Points, in no order, along strands that fork and pass close to each other.
(in the rows, 128 means zero)
Two points are linked if the straight distance between their rows is under 117. Some points are linked to none.
J490: [138 106 190 115 115 136 163 125  93  62 102 168 125 135  67 133  92 121
 136 105 100  77 126 152 112 187]
J719: [138 144 172 137  92  60 180 110 109 134  84 145 126 141 143 164 131 101
 148 111  63  72 118  96 165 156]
J817: [107 156  85 122 125  84 120 176 107 136 145 114 101 165 124 138 150 114
 151 113 185 163 106 157 151 128]
J62: [106 158 137  96 139 137 119 154  84  66 164 114 105 154 113 165 133 156
 161 154 144 147  84 163 117 185]
J199: [155  64 119 137  87 134 182  87 137 108 169  96 124 143 146  99 109 118
  80  72 153 163 166 150  87 129]
J952: [ 98 116  86 128 129  96 125 111  78  80 126 141 143 172 114 133 141 115
 136 132 147 122 128 137 123 151]
J829: [152 103 107 102 114 144  82  97 103 102 135 110 139  82 172 134 114 145
 111 175 110 139 175  73  87 102]
J543: [138 106 177  98 108 101 150 149  90  50 143 147 113 141 107 144  92 114
 136  90 123 105 127 168  92 196]
J724: [134 122  66  90 124 126  63  70 116  80 152  91 111  96 171 139 146 180
 113 183 145 169 152  83  91  92]
J311: [127 177 124 127 110 129 165 140 105  93 138 141  97 174  85 142 149 155
 146 143 137 133  86 192 116 188]
J94: [100 102 113 104 165 141  55 182 119 102 112 151 136 122  78 124 114 111
 142 126 153  97 138 138 120 130]
J608: [115 102  64 130 127  95 120  92 130 113 150  91 134 152 167 112 143 124
 120 137 167 161 124  96 116 109]
J711: [115  99 173 140 165 176 126 106 148 141 115 131 169  97 133 116 102 137
 116 157 102 120 107  88 134 142]
J550: [175 131 110 126  54 134 141  53  85  82 123 133 101 135 137 142 155 161
 123 177 102 140 166 117  85 128]
J907: [ 91  66  83 127 194 172  70 146 147 103 135 127 149 153  89  82 125 122
 128 102 182 141  95 135 130 112]
J271: [132 138  49  98 127 162  55  91 131 100 147  85 102 107 134 130 165 170
 103 190 180 178 146 117 106  80]
J591: [143  91 125 109  99 114 102  92 114 120 127 144 134  76 179 130 103 118
 127 156  78 103 190  62 110 110]
J36: [167  98 142 150  93 198 147  55 125  95 131 141 126 124 132 106 127 174
 115 158  98 135 124 102 107 142]
J459: [119 163  80 145 127  61 138 172 145 175 145  95 101 165 126 109 158 100
 106  93 196 175 122 179 152  85]
J781: [ 83  97 104 108 175 154  52 130 101  68 129 121 152 124 137 119 126 142
 141 167 145 138 121  81 116 141]
J95: [168 112 141 114  88 157 136 157 144 186 135 154 115  82 101 126 115 126
 105 100 113 110 203 168 108  95]
J457: [151 132 211 132 126 137 185  93 106  63 118 156 128 133  95 132  91 143
 144 145  80 108  85 147 118 210]
J89: [151 167 152 131  81 135 199 118  99  95 136 150  90 165  84 151 137 145
 152 126 114 133 125 174 105 171]
J404: [134  94  90 130 109 156 176  94 141  97 178  99 109 172 112  89 134 138
  89  76 181 172 141 188  80 125]
J843: [143 125 116 115 109  88 114 167 137 172 100 176 131  84 152 145 116  81
 130 104  94  60 205 100 144  76]
J851: [ 96 144 111 159 141 106 115 124 135 149  64 157 159 143 125 127 141 103
 150 147 105  94 112  82 168 120]
J973: [132  95  83 163 113 171 143  72 147 145 116 134 144 141 121  74 139 129
  97 112 143 138 148 130 101 108]
J606: [121 155  81  90 136 118  85 161 101 108 159  76 105 143 130 160 144 147
 146 154 180 170 115 153 127 125]
J794: [ 90  96  40 131 132  90 125  93  99  71 135 102 127 187 131 116 160 121
 117 134 179 152 125 132 116 115]
J678: [116  97 173 118 155 152  97 143 154 146 149 107 171  81 162 128  86 124
 118 134  96 123 129  92 131 125]
J337: [128 146 111 162 124  84 176 170 150 188 163 102 118 167 131 111 139 100
 112  64 167 150 124 178 138 101]
J702: [120 119 134  82 154 133  88 165 136 143 163  84 143  78 158 131  94 133
 122 127 138 142 142 107 113 119]
J317: [127 123 131 117 109 147 149  97 100  74 175  92 113 137 157 133 133 169
 119 146 128 168 105 132  85 154]
J758: [ 96  91 120 131 170 154  67  87 114  81 112 127 169 114 158 118 132 148
 131 173 111 128 103  52 113 130]
J571: [150  76 173 112 112 105 129 114 123 104 133 153 141  80 157 145  76 106
 123 127  89  84 157  92 125 134]
J600: [131 109  88  87 147 136  68 169 128 111 146 132 124 109 112 131 127 120
 135 128 173 123 172 159  96 108]
J852: [102 138 101 146 158 194 117 164 167 155 145 119 113 154  82  96 147 143
 122 118 189 161  82 168 142 116]
J618: [137 156  21 100 117 137  76 114 131 110 139  92  81 131 122 126 184 159
 107 172 212 174 150 163 117  59]
J57: [145 180 130 119 117  94  95 197 141 209 123 106 103 102 139 165 147 124
 146 135 135 130 143 133 167  84]
J551: [144 137 180 137 134 196 145 109 170 146 133 138 132 104 117 135 116 173
 124 163  90 138  92 129 125 154]
J474: [116 200  60 124 132 120  66 159 118 121 137 102  81 152 113 149 177 158
 166 190 183 163  93 158 143 106]
J71: [144 137 134 121  99 103 145 127 156 190 148  98 142 104 202 145 119 126
 115 119 106 139 137  87 146  91]
J643: [147 139 180 149 103  69 192 111 133 174  87 163 134 134 150 140 123  81
 116  81  60  78 138 106 176 125]
J950: [ 84 137 144 148 189 134 100 107 118  91  77 133 165 135 141 131 112 142
 146 175 107 113  78  64 147 155]
J968: [121 140 159 167 198 209 141 109 176 132 136 129 158 143  84  80 123 175
 120 161 125 131  49 144 138 158]
J87: [193 143 184 101  68 106 147 128 107 146 135 133  97  95 159 178 113 124
 137 131  59  98 158 119 141 128]
J49: [100 111  65 168 151 160 113  94 160 158  94 131 143 133 116  79 150 124
 114 135 154 134 139 115 127  84]
J998: [133 132 144 142  98  62 145 140 151 175  86 176 142 114 163 140 127  67
 130  77  72  72 176  97 168 100]
J844: [149  45 142 130 105 138 175  78 128  98 153 139 155 132 130  91  84 109
  96  81 114 121 161 131  79 145]
J42: [127 144 130 113 118  52 130 203 102 145 115 152 113 145 117 142 143  79
 157  66 127  84 149 153 145 123]
J642: [153 156 153 125  99 144 126 154 120 152  90 166 120  99 105 157 129 129
 137 146  98  89 149 133 135 120]
J232: [ 96 141 135 144 203 200  99 133 162 138 117 121 135 127 108 106 124 165
 140 159 148 145  57 116 153 140]
J887: [113 123 121  83 165 104  67 201 123 140 150 100 132  75 136 144 110  97
 153 112 152 123 162 128 118  98]
J467: [140 148 204 138 153 185 199 120 143 100 133 157 123 155  89 111 109 177
 132 146  99 120  70 180 119 209]
J703: [147 124  98 125 132 205  93 130 159 165 122 130 116  96  95 114 145 150
 111 134 152 140 160 152 107  89]
J107: [104 139  96 140 150 126  97 184 124 136  99 156 125 154  81 117 139 102
 153 114 159 105 144 164 141 110]
J760: [115 193 152 184 142  82 171 145 150 178  85 140 132 165 125 142 147 106
 143 103 113 110  92 126 186 132]
J217: [110 126 182  86 146 106 123 154  82  63 156 126 123 131  94 153 105 122
 157 125 131 117  96 147 110 206]
J845: [125 151 169 124 117  60 170 117  98  92 111 154 125 153 122 172 130 106
 163 122  82 102 119 119 145 176]
J776: [136 123 154 155 135 226 152  73 143 103 116 140 125 112 108 109 127 192
 128 183  91 134  87 131 119 162]
J769: [108 135 147 150 166 152 107 187 153 163  78 184 137 123  54 115 118  87
 143  95 136  95 141 167 151 118]
J743: [107 135 157  89 123  51 102 156 103  98 114 135 124 105 165 173 107  96
 169 126 102  81 140  95 152 146]
J391: [149  80 137 163 109 145 178  82 139 141 123 147 146 132 137  88 107 111
  99 102 111 118 147 110 115 123]
J173: [143 144 117 106 127  93 103 193 150 196 121 139 129  79 135 135 136  93
 117 107 133 108 185 137 146  61]
J560: [129 185 125 137 117 124 133 156 142 187 130 118 114 121 146 145 154 134
 146 147 130 139 119 136 157 101]
J833: [114 150 119 161 134  79 156 123 136 167  91 138 150 150 140 137 144  92
 139  98 113 125 119 116 164 111]
J914: [122 103 123 155 111 107 172  93 114  98 116 139 131 166 135 115 132 108
 122 116 112 128 124 127 112 152]
J821: [125 172 165 139 142 132 137 143 139 152 134  98 139 117 159 157 135 138
 135 137 118 146  87 113 152 138]
J653: [109 153 171 139 190 211 165 118 161 100 122 166 141 155  65 104 120 177
 135 145 124 119  60 170 140 188]
J270: [101  79  91 105 176 176  84 123 147 108 168 104 127 144 102  82 123 133
 108 102 181 156 128 144  97 121]
J287: [181 144 173 140  70 150 173 155 144 200 137 163 119  98 116 133 121 129
  96  77  92 128 190 176 135  96]
J266: [186 170 174 127  62 119 177 132 121 196 120 139  87 107 144 159 142 131
 123 104  76 108 165 141 150 123]
J224: [ 96 135 168 144 202 164  80 159 162 161 128 115 159 106 121 119 104 141
 132 142 147 145  57 107 172 136]
J673: [ 88 112  63 167 166 137  98  99 148 132  98 134 159 174 124  88 161 107
 137 140 166 133 103 109 147 107]
J487: [127 149 176 149 140 136 152 146 141 154  85 186 133 131  86 131 113 110
 135 104  97  84 131 148 145 141]
J362: [ 98 127 117 113 138  47 109 180 108 133 112 131 136 116 126 154 122  78
 152 122 129 106 142 116 165 120]
J188: [167 138 166 117  97 176 107 157 142 176 112 142 120  59 121 146 118 134
 118 140  90 120 178 141 115 107]
J788: [187 142 148 130  67 129 174  88  89 100 107 158 102 137 117 142 134 150
 148 150  90 111 156 140 114 156]
J38: [162  93 114 139  81 142 157  25 100  81 125 121 121 146 160 110 146 155
  99 158 104 154 135  94  87 137]
J599: [126 156 124 168 116 133 175 134 164 184 160  97 122 150 112  96 142 131
 107  90 171 165 106 169 133 116]
J755: [ 96 136  99 161 162 120 107  86 121 134  81 129 158 161 146 122 151 133
 140 160 123 122  97  81 159 124]
J953: [139 144 126 125 117 113 117 114 150 167 178  51 139  87 201 135 133 145
 108 146 132 191 121  90 125  90]
J75: [125  99 196 106 128  66 143 126 114 110 124 135 150  94 169 151  85  87
 138 102  85  73 131  65 138 149]
J752: [144 114 105 136  90  58 164 109 137 162 139 106 129 129 188 130 134 113
  97 105 121 142 161 109 140  93]
J252: [121 112  81 126 121 100 116 106 156 160 176  65 133 121 192 106 129 125
  92 126 169 190 119 102 102  83]
J677: [121  79 117 105 145 171 137 134 132 101 159 123 137 149 100 106 120 137
 104  89 168 149 133 169  96 147]
J85: [123 120 163 145 131 146 158 135 146 155 155  97 132 132 144 119 113 143
 110 110 141 159  96 128 125 137]
J76: [126 173 146 124 106  61 167 165  93 121 108 149 103 163 110 157 141 102
 153  97 121  96 133 151 151 158]
J469: [101 130  83  96 157 122  52 156  98  95 149  97 123 126 136 140 136 129
 147 169 152 148 115 107 126 132]

Follow the links from the first point to the second, and from the first to the third. Name the last point that the two ways share.
J760, J794, J404 => J391
J199, J998, J953 => J391
J404, J833, J337 => J755
J821, J677, J760 => J755

A fork is a point with three links, a tip a point with one. Leave the first point through the second and follow the links. Name the first fork or tip that comes.
J337, J599 => J618
J591, J571 => J606
J36, J38 => J224
J89, J788 => J87
J752, J71 => J391
J914, J952 => J752

Name the points in between on the shortest way along the links from the first point to the second, in order.
J950, J952 => J755 J673 J49 J973 J391 J914
J42, J606 => J76 J845 J719 J643 J998 J843 J173 J57 J560 J821 J85 J599 J337 J459 J817
J287, J89 => J95 J188 J642 J487 J769 J107 J94 J600 J887 J702 J678 J711 J551 J776 J36 J38 J550 J788
J550, J224 => J788 J89 J311 J62 J217 J543 J490 J457 J467 J653 J968 J232
J404, J833 => J199 J844 J391 J973 J49 J673 J755 J851
